A landscape with many peaks, sampled at points; each row gives a point and its height.
From any point a climber steps to the highest of the 2 points nearest to it. It stops when none of these is higher. Distance is the straight distance between rows; heights are no part of it.
<1140> (h 371): [-19 -4 14 -8 9 -11 -27 5 -11 -8 14 15 -9 7 -6 -6 -2 -3 -12 6 -3 13 13 16 -4 5 2 7 -5 -7 21 4 4 3 1 4 2 12 -4 5 -2 2 -5 -1]
<365> (h 52): [-1 6 -10 3 -13 -9 17 6 7 -7 -5 -6 -3 -4 4 7 24 -14 -4 -18 2 4 8 -18 22 -3 23 -6 21 -1 -8 2 21 4 14 -8 -11 20 5 -1 0 14 3 20]
<451> (h 161): [11 7 0 -2 -5 1 9 -2 25 -9 5 -10 -6 -8 11 3 9 2 -3 -2 -3 1 3 -13 13 -17 2 12 15 -10 -15 -8 -2 7 8 -13 -19 21 8 -13 1 10 10 19]
<1009> (h 416): [0 1 7 -1 15 -4 -18 -13 -3 -13 -1 13 -3 -9 -16 -10 0 0 -24 -5 -4 15 7 22 -9 20 -7 -10 -22 -11 13 5 12 -17 -13 6 0 -13 -16 12 -9 -18 -3 9]
<743> (h 243): [0 -3 3 -6 19 -9 -11 -10 -10 -12 9 4 22 -12 -4 -6 -1 2 -20 4 -1 19 -15 17 8 26 -2 -20 -20 6 13 10 10 -24 -18 -8 5 -21 5 -3 -7 -9 0 -14]
<207> (h 305): [9 3 11 5 3 -4 6 -1 -10 -11 12 23 -9 -4 17 -2 1 -2 8 3 -2 8 11 -10 -9 8 -8 -6 -8 10 -7 -1 -10 -10 -14 5 9 -23 4 2 17 -7 -1 -4]
<747> (h 180): [4 7 -3 -13 -5 5 22 0 28 -1 -1 -16 -2 -9 9 12 17 4 2 -4 -12 -8 -1 -14 18 -17 -1 7 12 -4 -15 -6 2 1 2 -10 -13 22 7 -9 2 7 7 21]
<194> (h 242): [-9 5 -9 6 -8 -4 11 3 -8 -4 1 -7 3 2 0 19 12 -6 6 -7 -5 -4 3 -5 2 10 0 -11 -5 18 6 5 5 -7 -8 5 1 -15 14 7 5 -5 -7 -4]
<1005> (h 701): [-1 5 8 -7 -3 1 -2 6 -13 -6 6 6 -2 10 2 -3 0 -4 19 9 -13 3 0 11 1 5 -6 9 -4 21 16 -5 -8 -7 -10 -3 23 -16 0 0 9 -9 -12 -13]
<1081> (h 267): [4 0 -6 6 -16 -12 25 4 -15 -8 3 7 -7 3 0 26 20 -14 -3 -11 -2 -4 5 -9 6 7 11 -11 -3 12 4 0 9 -1 -3 8 -5 -2 20 3 7 3 -10 0]
<778> (h 441): [0 -2 1 7 -4 -24 3 7 -23 -14 20 13 -3 -13 12 12 0 -9 -5 6 1 8 10 -7 7 12 -6 -8 -15 -1 0 5 4 -5 2 7 -6 -6 14 7 10 -3 3 -7]
<1158> (h 195): [6 2 8 13 3 -13 -5 -5 -5 -5 18 41 -27 9 15 -12 3 0 -15 6 19 5 19 -1 -10 -7 -1 11 5 0 -5 -7 -14 14 13 -6 -9 7 -10 -9 -9 -1 -8 10]
<197> (h 322): [-2 -13 -14 5 5 -1 -2 -5 0 1 -9 7 6 -8 5 4 -15 3 -9 -1 5 4 1 -7 -15 4 -4 -13 -10 1 -1 5 2 -11 -8 11 2 -8 4 8 -2 -2 6 -4]
<1040> (h 715): [-4 4 0 -11 0 19 10 2 2 7 -6 -17 3 -3 -10 3 -2 10 14 10 -2 -14 1 -10 3 -12 -12 13 4 -11 -10 -7 -8 20 5 6 -16 15 4 -3 4 5 3 1]
<942> (h 433): [3 -1 5 -2 -8 -3 -18 3 3 7 -8 8 -6 10 -7 -8 -7 8 -6 0 8 -3 6 8 -15 -1 8 2 -10 -24 5 -2 2 10 9 15 -2 6 -6 4 2 9 -7 -1]
<86> (h 116): [13 2 -20 12 1 -14 13 2 5 -5 7 -2 -8 -2 11 14 -6 -4 -8 3 0 -1 -4 -9 9 2 -16 4 4 -14 7 -4 8 2 7 7 -14 9 21 -6 -12 -16 13 12]
<617> (h 348): [-2 12 -6 18 2 -22 -2 1 3 -5 6 23 -6 3 10 5 2 -5 -21 5 -4 18 13 -9 -7 3 14 -6 16 -2 -11 -3 6 6 7 13 -11 8 11 -3 -11 0 7 17]
<939> (h 145): [-5 -6 -23 7 8 -11 10 -1 11 -2 -5 6 -1 3 6 5 -4 -7 -11 1 1 15 -2 -19 -1 1 2 -15 19 -14 6 6 19 10 10 8 -2 1 7 4 -9 -13 11 13]
<662> (h 442): [20 -1 -1 3 -2 8 -3 -2 -15 -2 -1 1 -11 4 1 -5 -17 0 4 12 -5 -17 13 11 -7 7 -32 13 -16 -20 4 -10 -13 12 -1 12 -9 -3 -1 8 -3 -3 -5 -6]
<31> (h 306): [10 12 1 18 -8 -24 17 11 -4 -13 13 16 -11 4 5 10 15 3 -8 0 5 4 -1 -8 5 -5 10 4 1 -5 -8 -11 2 14 8 9 -13 5 17 -10 5 2 -7 9]
<1256> (h 374): [4 13 -6 14 -14 -17 0 14 1 -4 -7 11 5 5 2 -2 9 5 3 1 9 3 3 -13 3 -4 26 -9 4 -21 -11 -11 19 16 13 16 -10 9 -1 -4 0 16 0 6]
<467> (h 405): [2 0 6 -3 -9 0 -24 0 13 13 -13 -8 9 5 -15 -6 -2 5 -5 -2 4 2 -7 15 -9 6 14 -4 -1 -26 6 2 7 7 2 14 -3 9 -8 2 -3 7 -4 -4]
<1077> (h 263): [-2 1 5 -3 5 -7 -10 -2 -11 -11 8 -1 13 -9 -2 1 1 -3 -7 2 -3 16 -7 12 2 21 -2 -16 -19 14 9 7 6 -23 -15 -2 7 -24 4 3 4 -10 -2 -14]
<11> (h 563): [-6 10 -7 -9 -11 15 15 12 -17 1 -5 -9 -3 15 -4 4 7 -10 20 -1 -10 -18 3 -4 13 -13 6 11 6 16 11 -10 -9 8 9 -5 3 2 2 -5 10 7 -17 -8]
<963> (h 553): [10 -5 2 -4 -9 -11 10 10 -19 0 7 25 -11 14 9 -11 -2 2 9 16 13 -4 1 2 6 -9 2 13 -10 -9 1 -12 -16 9 19 0 7 5 -1 -4 13 6 -12 -13]
<1087> (h 497): [-11 7 0 -8 -7 18 8 5 -2 6 0 -19 -3 5 -2 1 5 -5 20 -8 -10 -7 1 -10 6 -16 7 2 9 17 -2 2 -6 -1 8 -16 7 -2 -6 3 9 8 -5 1]
<373> (h 285): [11 0 12 -7 -10 -10 -3 -1 -11 -6 6 5 11 -2 -2 5 4 -2 2 1 -1 11 -6 13 1 19 -5 -6 -21 2 7 4 1 -13 -9 1 7 -21 4 5 15 -7 -2 -13]
<732> (h 569): [6 2 1 -12 -13 -4 7 13 -16 2 -5 17 -5 16 4 -7 2 -2 16 10 3 -6 -3 1 7 -8 11 10 -4 -6 10 -11 -16 1 13 -2 8 5 1 -4 18 6 -17 -20]
<937> (h 328): [-19 -5 -4 4 3 -13 -11 3 -2 -4 2 10 3 -3 -1 8 -1 -5 -12 0 0 15 7 -7 -1 7 14 -19 -1 0 7 7 12 -1 10 13 -3 3 7 4 0 7 3 -1]
<82> (h 621): [-5 5 6 -10 -13 7 -2 6 0 2 -15 -24 2 0 -15 -6 0 6 14 5 4 -13 -2 1 11 -13 4 7 3 -20 -6 -1 -2 18 14 3 -15 15 1 -5 12 13 1 -1]
<863> (h 407): [20 -11 1 -1 -4 13 -9 -6 -14 -4 -3 7 -10 0 8 -12 -17 -7 5 13 -10 -15 17 16 -7 9 -32 13 -17 -11 6 -7 -11 5 -8 11 7 -11 -11 14 -7 -9 -6 -12]
<153> (h 326): [8 15 -2 21 -10 -28 4 9 1 -11 14 18 -10 8 7 6 7 -4 -17 4 2 18 8 -5 5 3 10 0 9 -3 -11 -7 7 9 5 10 -16 5 14 -11 -5 -3 -2 12]
<1153> (h 472): [-16 -9 -3 0 17 13 -13 -8 13 3 -2 -3 -1 -16 -4 -8 -11 -1 -6 -6 -1 11 8 -10 -10 -4 10 -10 3 12 -17 9 4 -15 0 -9 4 -2 -9 4 5 14 16 6]
<1111> (h 135): [5 -5 -18 8 -2 -21 11 4 6 0 -9 16 0 -4 9 11 0 4 -5 2 4 2 -5 -20 -3 -2 11 -12 14 -21 7 0 19 7 15 13 -7 8 5 0 -10 -4 8 11]
<549> (h 513): [-4 -6 7 -3 12 13 -20 -12 13 1 -8 6 -3 10 -16 -8 -9 5 -18 -9 1 3 5 18 -21 0 -2 4 -12 -6 8 3 -1 -7 -13 9 6 -2 -20 3 -10 -6 -7 1]
<166> (h 62): [-9 2 -19 -1 -11 -6 24 0 9 1 -9 -10 -5 4 -1 14 22 -16 -4 -14 0 1 -1 -19 18 3 17 -17 23 -3 2 3 28 5 15 -4 -8 16 5 4 -7 6 4 16]
<496> (h 138): [6 1 9 -18 -4 10 -5 -3 5 13 -10 -11 20 7 -14 1 -1 11 9 5 -3 -22 -25 17 -4 1 3 5 4 0 4 5 -14 7 -5 -5 2 1 0 -8 -4 -4 -5 -24]
<125> (h 406): [6 10 -9 9 -3 -23 11 5 -13 -12 11 8 -7 -11 5 9 4 -13 -2 2 1 11 1 -7 10 16 -5 -13 -9 -5 5 2 12 -7 3 6 -9 -12 13 5 8 -15 8 6]
<103> (h 329): [9 -8 22 -13 9 -3 -12 -5 -4 3 12 18 8 12 -6 -7 6 3 -1 3 1 10 -12 15 -10 12 1 12 -4 -7 19 7 -5 -8 -12 -6 12 -7 -3 5 1 -10 -12 -13]
<411> (h 168): [-9 -2 0 -5 1 12 4 -6 13 19 -9 -28 18 7 -17 9 -3 22 -5 -3 1 -8 -24 16 2 1 -4 -11 -8 16 -5 3 -6 -1 -5 -4 6 1 -4 -12 -9 -4 2 -4]
<587> (h 183): [-32 -2 -17 5 10 5 0 -10 12 6 -5 -8 15 3 -15 4 -2 2 -16 -6 -5 18 -3 -3 0 6 14 -25 9 24 -5 10 17 -6 4 -4 4 -9 1 -1 -6 -3 4 7]
<673> (h 379): [1 -10 -2 1 2 -4 -21 -8 10 16 -9 -6 15 1 -12 1 -8 8 -18 0 10 7 -14 21 -8 13 7 -11 -3 -13 10 10 6 -2 -3 12 0 1 -3 2 -9 -5 -1 -6]
<389> (h 423): [-6 -2 11 -17 -3 5 -16 8 -9 8 2 -6 6 7 -4 -7 0 -8 10 0 -4 -2 -10 10 2 -8 14 12 9 -2 18 8 -9 -8 7 -10 12 10 -3 4 3 7 -4 -11]
<669> (h 347): [-21 -7 8 -2 7 -12 -21 4 -12 -5 9 12 -1 -3 0 5 -5 -3 -13 5 1 9 9 1 -5 5 6 -9 -9 -2 14 9 5 -1 4 8 1 7 6 4 4 9 1 -9]
<822> (h 376): [1 10 3 -7 -5 3 22 3 21 -15 -8 -19 -2 -12 -6 -4 15 2 19 -15 -2 -6 1 -13 10 -6 10 -7 18 -4 -20 -1 16 0 4 -8 -14 -1 3 6 8 15 0 22]
<100> (h 103): [2 0 -16 8 1 -4 12 3 3 7 1 -14 0 -2 2 11 -5 -1 -3 7 -3 -6 1 -7 5 5 -27 1 -3 -11 3 -7 3 2 -3 9 -14 1 15 1 -3 -16 9 10]
<878> (h 184): [2 -9 -6 5 9 10 4 -5 16 6 13 -8 -7 -5 25 6 -4 -4 -8 6 -11 0 13 -11 2 -14 -21 15 7 3 -12 -3 -14 1 -8 -7 -9 15 4 -5 -1 -6 12 13]
<76> (h 275): [20 7 2 9 0 -5 9 10 -9 -10 13 14 -13 -6 28 2 5 -7 12 9 -2 -4 14 -9 4 4 -13 6 -1 8 -6 -7 -11 10 -10 4 11 -14 8 -4 10 -9 -2 -8]
<582> (h 626): [-23 -8 8 -1 5 15 -14 -6 12 17 1 -17 7 6 -17 -3 -10 12 -4 -6 -4 11 -9 9 -11 -9 -5 -1 -10 10 -9 5 1 -9 -8 -12 11 4 -16 0 -5 -9 0 7]
<259> (h 478): [5 -6 3 15 -1 -22 -1 4 -15 -11 20 23 -11 -8 16 3 -2 -4 -9 8 8 3 10 -6 -2 -1 -6 0 -12 -7 -3 0 -5 1 6 10 -7 5 9 2 2 1 2 3]
<1186> (h 189): [-24 3 -5 2 -2 10 9 -2 5 14 -5 -23 9 7 -14 13 0 10 -2 -10 -2 1 -13 5 2 5 -5 -15 -6 26 0 3 4 -9 -8 -7 8 -11 1 -4 -6 -9 -6 -2]
<1041> (h 209): [-4 5 -3 9 10 1 2 -4 6 0 12 -4 -13 4 10 2 -6 -1 -11 6 -8 7 16 -3 -1 -6 -28 17 7 7 -9 -5 -12 3 -8 -2 -17 11 10 -7 -5 -14 7 18]
<846> (h 286): [8 7 -3 8 -10 -15 24 8 -9 -11 4 7 -12 4 6 19 23 -8 -3 -10 1 -6 2 -12 10 -10 16 1 2 7 -2 -5 1 10 2 2 -8 11 19 -8 2 7 -6 8]
<1019> (h 247): [14 7 -4 5 -5 3 20 14 -5 -7 3 2 -3 -2 16 16 8 -7 11 6 -5 -19 7 -8 15 -2 -16 17 7 10 -1 -9 -9 17 -9 7 3 0 13 -10 7 3 -2 -6]
<1247> (h 542): [-23 -6 7 -6 -2 13 -7 1 11 17 4 -27 7 3 -11 -2 -3 7 6 -2 -9 7 -5 2 2 -12 -3 2 -5 6 -7 4 0 -2 3 -8 3 8 -13 7 8 -4 0 12]
<475> (h 467): [-12 5 4 -5 -1 11 -10 2 5 6 -1 -11 -7 3 -2 -12 -8 0 11 0 1 5 10 -6 -5 -16 -1 11 6 3 -2 1 -9 -2 7 -7 0 9 -8 3 10 6 2 7]
<745> (h 468): [3 -7 9 0 13 10 -16 -8 -4 1 -2 -11 6 -2 -16 -11 -9 3 -7 -3 -6 3 -10 27 -8 11 -25 8 -17 1 7 2 0 -15 -24 -5 10 -7 -14 6 -17 -23 1 -5]
<327> (h 360): [11 -11 16 -11 25 -5 -4 -13 -13 8 14 16 14 13 -2 -13 10 0 3 1 -5 6 -14 21 -10 19 -5 19 1 1 18 8 -4 -11 -24 -16 13 -8 -8 6 -16 -17 -6 -15]
<1252> (h 375): [-2 3 -8 9 9 -10 -4 0 14 -1 -1 14 -5 -14 14 2 -5 -4 -17 -2 -6 16 10 -17 -6 -6 16 -13 25 -9 -13 2 8 0 11 5 -12 12 3 -2 -5 8 15 19]
<58> (h 352): [0 -3 -13 6 4 3 2 -1 10 7 -8 -1 -5 -7 8 6 -6 8 -1 -5 2 -1 6 -16 -15 -8 -2 -3 1 -11 -5 3 3 0 -2 7 -9 4 6 3 1 5 13 7]
<92> (h 231): [17 13 -3 8 4 -2 10 5 -8 -8 12 20 -19 6 14 -7 1 1 6 15 6 -7 5 -7 7 -7 -20 22 4 5 3 -17 -21 15 0 -8 -8 4 9 -16 -1 -5 -6 -3]
<871> (h 91): [-8 -9 -24 1 -4 -1 13 -1 7 13 -7 -19 8 0 -3 15 -1 0 2 2 -1 -4 -4 -10 8 5 -19 -8 1 -6 3 5 7 3 0 8 -5 4 8 5 1 -15 8 3]
<918> (h 130): [13 -4 -6 18 -5 -13 1 0 4 -6 8 6 -11 -1 13 7 -3 5 -15 0 7 0 5 -5 1 -5 -9 14 -1 -17 0 -6 -5 11 10 2 -20 17 16 -11 -18 -1 6 10]
<1030> (h 144): [13 6 -2 14 -5 -10 -2 0 17 -7 1 7 -7 -2 12 1 3 6 -15 -1 9 6 5 -11 3 -14 7 12 13 -14 -15 -9 -1 14 11 -3 -23 22 6 -17 -13 10 8 15]
<787> (h 373): [3 3 18 -6 10 -2 -13 -11 -11 -21 7 30 -10 -11 -4 -8 -3 -4 -17 0 -4 16 21 9 -12 18 -11 -14 -25 -11 0 1 3 -20 -8 5 -4 -17 -18 10 5 -13 -3 9]
<1211> (h 618): [-3 8 0 -11 -10 5 9 11 -14 0 -4 3 -2 17 -1 1 2 -3 21 6 -8 -7 -3 3 6 -3 5 12 1 16 16 -10 -11 2 3 -5 15 -8 4 -2 13 -1 -21 -18]
<133> (h 205): [-1 -4 -3 -8 -9 3 -3 -4 21 6 -18 -28 20 -8 -16 -5 2 5 2 -8 10 2 -17 8 10 7 17 -19 7 -9 -5 7 18 -1 11 -6 -2 -1 -8 4 0 15 5 8]
<456> (h 251): [0 -7 4 -6 12 11 -12 -11 7 9 2 -16 23 -4 -11 0 -6 4 -12 -8 9 1 -23 17 -1 -3 21 -2 3 18 -2 14 2 -15 -6 -19 11 1 -6 -5 -10 12 13 -3]
<1208> (h 253): [13 6 -8 7 6 1 8 8 -10 -1 8 19 -18 8 29 -10 1 -5 16 15 2 -5 14 -11 7 -2 -12 13 6 15 3 -15 -16 8 -3 -2 13 -3 0 -6 9 -8 -9 -11]
<527> (h 282): [10 3 13 -12 -12 0 -8 8 4 -16 -15 -5 3 -8 -10 -17 -4 1 19 -10 12 -7 -7 3 3 -6 18 -5 9 -16 -4 0 0 3 14 -4 2 -8 -4 5 11 21 -2 3]
<940> (h 464): [-13 -10 7 -6 24 9 -25 -13 2 -9 -1 14 -1 -2 -15 -7 -8 4 -27 -7 -2 8 10 19 -15 9 -3 1 -15 0 10 8 3 -15 -20 6 8 -4 -15 5 -14 -10 -4 -2]
<1189> (h 604): [0 -4 -3 -13 5 31 7 1 5 14 -6 -13 9 -1 -6 -2 -16 11 14 16 -12 -22 -1 -7 -6 -5 -23 11 -2 -3 -13 -9 -11 19 -6 3 -1 0 -6 -1 0 2 -1 -11]
<700> (h 519): [-13 3 16 0 6 13 -4 -5 -5 11 13 -13 14 10 -7 3 12 1 1 -16 -9 2 -21 16 -1 -3 22 7 13 21 20 9 -2 -9 -4 -21 14 -3 -2 -2 -10 -2 -11 -10]
<34> (h 330): [7 10 5 3 -2 6 -11 6 -14 -3 -5 -11 9 -16 2 -9 -2 -11 12 11 -14 2 3 12 5 15 -23 3 -20 6 2 -2 3 -10 -16 4 8 -26 -14 4 2 -16 8 -6]
<761> (h 539): [2 -3 -5 -11 4 23 -1 -1 7 14 -10 -7 -4 -1 9 -6 -13 9 18 8 0 -19 3 -11 -11 -9 -10 9 1 0 -11 -8 -10 11 -4 3 9 -6 -6 -1 4 7 4 -15]
<726> (h 564): [-10 1 1 -7 -21 5 1 3 -2 8 -16 -28 7 2 -16 7 11 -2 13 -5 2 -17 -6 5 18 -3 6 2 4 -11 -2 6 4 8 15 1 -8 13 2 -4 15 11 -3 2]
<66> (h 304): [10 -9 25 -11 -4 -5 -7 -1 -11 -8 17 21 4 4 -4 -1 0 2 -3 3 2 19 -8 13 -6 16 -6 -3 -18 -7 10 5 -6 -14 -6 -3 13 -14 -1 8 12 -6 -7 -11]
<675> (h 514): [13 -5 5 11 -9 -17 1 5 -16 -5 11 15 -10 3 9 3 -2 0 1 11 11 -5 4 -2 -3 -8 -8 10 -14 -11 -3 -6 -8 8 12 11 -5 2 8 1 9 1 -5 -4]
<212> (h 152): [3 -9 9 -7 3 11 -9 -9 10 21 -7 -21 22 6 -14 2 -5 12 -5 1 -2 -12 -24 27 -3 6 -12 3 0 2 3 6 -8 3 -14 -6 1 6 -6 -6 -9 -11 2 -13]
<416> (h 162): [-22 0 -23 7 8 -3 4 -2 11 6 -7 -5 6 9 -11 3 -2 -5 -10 3 0 20 1 -9 1 10 4 -23 17 6 0 6 20 3 4 5 0 -9 6 4 -3 -15 3 10]
<1131> (h 534): [-10 -10 5 1 11 17 -11 -6 4 11 -4 -15 4 9 -17 -4 -17 11 -5 -5 -6 3 -9 17 -11 -2 -27 7 -17 10 -4 -1 -8 -10 -21 -6 15 -1 -17 -2 -15 -21 -3 0]
<1085> (h 451): [-8 1 3 -6 -8 12 21 -4 13 -8 -4 -21 -2 -12 -8 4 12 -10 12 -22 -4 -7 1 -13 6 -3 11 -11 15 14 -16 5 13 -9 5 -16 -6 -2 -2 10 9 20 -1 19]
<249> (h 474): [-7 -4 6 -7 8 22 -4 -3 4 11 -6 -6 7 13 -10 -8 -16 14 10 4 -9 -8 -13 11 -9 -3 -19 11 -6 14 -1 -7 -11 -1 -20 -9 22 -10 -18 -5 -14 -15 -2 -13]
<523> (h 466): [-1 2 13 -6 5 8 -9 -1 -2 17 6 -13 17 7 -11 -5 11 -4 4 -12 -4 -2 -25 18 2 -2 24 12 19 3 16 14 -5 -7 1 -20 5 4 -5 2 -6 5 -5 -14]
<599> (h 211): [16 6 7 18 1 -13 -1 -3 -2 -9 16 32 -25 2 18 -6 6 1 -12 3 13 4 3 -3 -1 -10 -8 17 8 2 -6 -10 -18 10 8 -11 -11 9 10 -18 -9 -7 -3 0]
<814> (h 129): [-1 8 8 -18 -10 4 -5 2 4 7 -15 -4 8 9 -16 0 4 14 11 4 2 -17 -17 9 -6 0 10 0 -3 -6 5 1 -8 11 0 4 -3 -2 8 -7 6 4 -9 -22]
<406> (h 404): [14 -9 11 0 25 1 -9 -13 -13 9 7 -3 18 6 -7 -12 1 3 -4 0 -2 0 -17 30 -3 14 -17 19 -4 5 5 8 -6 -6 -29 -11 15 -7 -12 1 -25 -23 2 -13]
<502> (h 465): [6 -8 0 -3 1 11 -13 -11 7 6 -10 4 -10 2 -5 -8 -14 6 -5 -2 4 -7 11 7 -23 -4 -6 3 -12 -16 2 -1 -7 1 -5 13 2 0 -12 9 -3 3 -3 -5]
<926> (h 403): [7 6 1 11 -6 -8 -10 3 7 1 -5 15 -1 4 -1 -7 -2 5 -6 1 7 4 13 -6 -17 -4 15 -9 -5 -23 -10 -12 9 13 11 21 -10 5 -10 2 0 16 -5 11]
<503> (h 213): [-17 3 -17 6 2 2 15 -8 0 -1 -6 -12 9 0 -8 14 2 2 -6 -10 0 5 -7 -2 1 11 -2 -21 0 29 1 7 8 -12 -9 -3 2 -21 8 2 -6 -11 0 0]
<1027> (h 75): [-21 -9 -20 -3 -9 0 19 -7 13 15 -12 -21 4 2 -9 13 13 -8 3 -3 2 1 -10 -15 15 3 3 -20 10 -1 0 8 20 4 10 -1 -3 8 0 6 -1 -4 1 11]
<883> (h 203): [-3 8 -11 -8 -6 6 31 3 12 6 -3 -16 2 -1 2 25 21 -5 3 -7 -10 -18 0 -16 16 -8 -9 1 6 6 -4 -4 6 4 -4 0 -7 20 10 -4 1 7 1 11]
<438> (h 303): [-7 -3 -2 3 -14 -10 0 4 -4 -2 -5 7 6 -5 -3 12 12 -1 2 -10 7 4 -2 -8 0 3 27 -18 0 -1 3 8 11 0 13 11 0 -1 4 4 7 16 -5 2]
<991> (h 592): [-13 2 13 -3 -1 9 -5 0 -9 5 10 -9 7 14 -7 1 2 1 8 -5 -12 2 -13 15 -4 0 5 6 4 25 20 0 -6 -10 -11 -14 23 -11 -2 -1 -5 -10 -12 -14]
<465> (h 182): [-6 0 9 3 1 -16 -8 1 -20 -6 17 36 -23 10 10 -15 -1 -4 -5 9 13 11 18 -3 -1 -9 11 6 0 1 2 -4 -12 5 18 -5 1 10 -8 -5 4 6 -10 -2]
<830> (h 338): [4 -3 9 7 9 -7 -4 -7 -9 -10 6 28 -9 -12 10 -5 -5 -1 -11 3 1 11 13 -3 -14 9 -13 -13 -22 -4 -4 0 -3 -16 -10 11 -2 -21 -1 10 7 -10 1 3]
<440> (h 276): [-4 -16 -9 -2 12 7 -8 -13 4 7 -2 -17 27 -4 1 4 -10 9 -14 0 7 0 -14 14 -1 -1 9 -4 -11 22 -6 11 1 -17 -16 -8 18 -3 -6 -8 -17 4 14 -12]
<641> (h 227): [2 4 -7 2 -3 6 18 10 -1 0 -5 -14 6 0 7 21 9 -7 11 4 -7 -19 6 -10 11 -2 -16 11 5 10 -5 -3 -6 10 -9 6 0 1 8 -1 3 2 2 1]
<1006> (h 281): [2 5 8 0 -12 -2 -10 9 2 -7 -7 -2 0 -3 -5 -9 5 -6 9 -8 7 1 1 -2 -1 -10 24 -6 7 -8 -1 3 4 1 17 1 2 0 -2 4 13 23 -2 6]
<18> (h 298): [-2 -18 -13 0 9 7 -8 -14 3 6 -13 -7 17 -3 0 3 -14 9 -13 0 7 2 -8 4 -10 4 0 -10 -14 11 -1 6 0 -14 -15 5 13 -9 -1 -1 -8 -2 12 -10]
<1224> (h 479): [3 -4 -3 -13 0 22 0 1 8 12 -10 -2 1 2 13 -6 -9 3 22 5 3 -18 -4 -5 2 -1 6 4 2 17 -4 -5 -9 1 -8 -5 25 -19 -13 -6 1 4 -1 -24]
<1130> (h 438): [-1 -2 3 -11 1 19 -2 2 7 15 -7 -6 15 9 5 -2 -10 3 16 4 -6 -11 -15 8 0 0 3 10 2 24 0 0 -13 -1 -14 -9 27 -16 -14 -8 -9 -4 -4 -23]
<966> (h 424): [15 -5 -3 -6 4 26 -1 -12 8 7 -7 3 -23 -3 5 -16 -14 8 3 -3 3 -18 14 -6 -16 -11 -9 5 -4 -24 -6 -8 -11 7 4 4 -6 8 -13 7 -2 11 1 0]
<230> (h 160): [8 10 0 3 -3 -3 5 8 -8 -5 0 17 -21 -1 15 -17 2 -3 13 1 15 -5 4 -16 6 -20 15 6 12 -2 -4 -8 -14 6 19 -10 -5 9 -3 -8 11 13 0 0]
<744> (h 170): [-1 6 7 4 -4 -9 -4 7 -15 -11 9 19 -14 1 8 -18 2 -6 6 0 11 10 12 -8 10 -17 26 5 9 4 -1 -3 -12 2 25 -9 -1 10 -6 -3 11 19 -5 3]
<1237> (h 400): [-4 -4 10 -16 1 -7 -21 6 -15 2 7 9 -3 12 1 -9 -3 -7 4 9 -2 2 1 11 2 -5 2 16 -1 -7 25 4 -8 -5 7 -2 14 16 -4 5 1 0 -7 -12]
<687> (h 366): [18 5 4 -2 -3 7 -6 6 -15 -1 -1 1 1 -8 8 -13 -12 -9 18 18 -13 -5 13 12 3 14 -29 16 -15 -1 6 -8 -4 5 -10 6 10 -22 -16 4 2 -12 1 -7]
<340> (h 315): [2 8 10 -8 -7 7 9 4 14 -21 -17 -16 6 -11 -17 -13 4 7 22 -17 10 -11 -7 -3 6 0 11 -11 11 -10 -14 -1 10 3 9 -5 -7 -9 2 6 9 22 -2 7]
<62> (h 578): [-17 -10 -2 -3 6 6 1 -5 18 -5 -1 -16 6 -18 -9 -3 -3 -4 1 -15 -1 8 0 -11 1 -1 13 -15 10 13 -21 8 14 -15 8 -15 -3 -6 -4 12 10 15 12 17]
<453> (h 510): [-7 1 -7 -6 -19 4 12 0 1 10 -17 -20 10 1 -14 15 16 2 6 -7 4 -20 -5 0 8 4 8 -9 -2 6 1 7 6 4 3 4 -5 4 6 -2 5 13 -4 -5]
<566> (h 412): [-9 -6 -9 8 16 0 -13 -6 15 4 -11 15 2 -15 -2 -4 -12 -2 -17 -4 -6 18 13 -17 -11 0 17 -18 12 0 -12 5 12 -8 5 4 -7 -1 -5 5 -4 9 13 12]
<902> (h 124): [14 -5 -8 6 -9 -16 18 5 7 -4 -10 5 -4 -13 18 16 9 5 -1 -5 6 -12 -6 -17 7 -13 9 0 11 -19 0 1 11 4 12 2 -10 22 5 -2 -8 8 14 12]
<182> (h 380): [3 7 -10 13 0 -31 11 3 -11 -12 13 20 -8 -5 2 4 2 -11 -12 7 3 21 -1 -11 11 20 6 -20 4 -9 3 -1 21 2 13 10 -8 -10 12 3 2 -14 4 10]
<56> (h 471): [14 0 2 1 -9 -2 -5 3 -16 -3 -2 3 -9 6 -9 -5 -10 3 6 16 2 -17 2 11 -3 2 -19 16 -13 -18 8 -10 -7 15 4 15 -8 4 6 1 7 -5 -4 -8]
<217> (h 385): [17 -4 -6 5 5 9 3 -8 19 2 -5 3 -15 -10 12 -6 -11 10 -5 -7 4 -4 13 -11 -18 -13 1 -1 4 -26 -10 -4 1 6 3 5 -14 12 -4 5 -6 12 10 15]
<30> (h 228): [4 -2 8 -7 1 7 -13 -7 19 5 -6 -23 22 -7 -17 -7 1 7 -5 -11 9 0 -23 16 -1 1 23 -6 7 2 -3 10 9 -12 3 -12 5 -2 -8 1 -4 16 6 6]
<959> (h 147): [17 5 -3 -3 -2 8 13 4 -3 -11 0 -3 -14 -10 19 -10 10 -11 17 -4 10 -16 3 -17 19 -18 5 9 22 1 -7 -8 -14 8 10 -16 -2 12 0 -6 13 14 4 4]
<635> (h 241): [-9 8 -2 13 10 -3 0 4 -9 -7 12 -9 -9 -4 12 3 -4 -10 1 3 -10 6 16 -5 -1 4 -23 5 1 13 -6 2 -4 -6 -14 4 -7 -3 9 2 -1 -18 9 9]
<876> (h 283): [-14 9 2 8 5 2 -4 6 -13 -8 5 -15 1 -8 4 0 -1 -9 10 0 -15 7 9 2 2 10 -23 0 -9 26 -6 4 -2 -11 -19 0 6 -19 -2 5 -2 -17 7 -2]

Where does a climber stop that starts at each point below?
<1006> => <1005>
<878> => <1005>
<1111> => <62>
<1041> => <1005>
<1077> => <1131>
<56> => <1005>
<212> => <62>
<1081> => <62>
<743> => <1131>
<465> => <549>
<1130> => <1040>

Write out the way that a climber takes from each point below.
<902> => <1030> <451> <747> <883> <641> <1019> <76> <207> <830> <787> <1009> <940> <549>
<133> => <340> <822> <1085> <62>
<527> => <340> <822> <1085> <62>
<662> => <56> <675> <963> <732> <1211> <1005>
<496> => <212> <411> <1186> <503> <194> <1081> <846> <31> <153> <617> <1252> <566> <1153> <62>
<125> => <778> <259> <675> <963> <732> <1211> <1005>
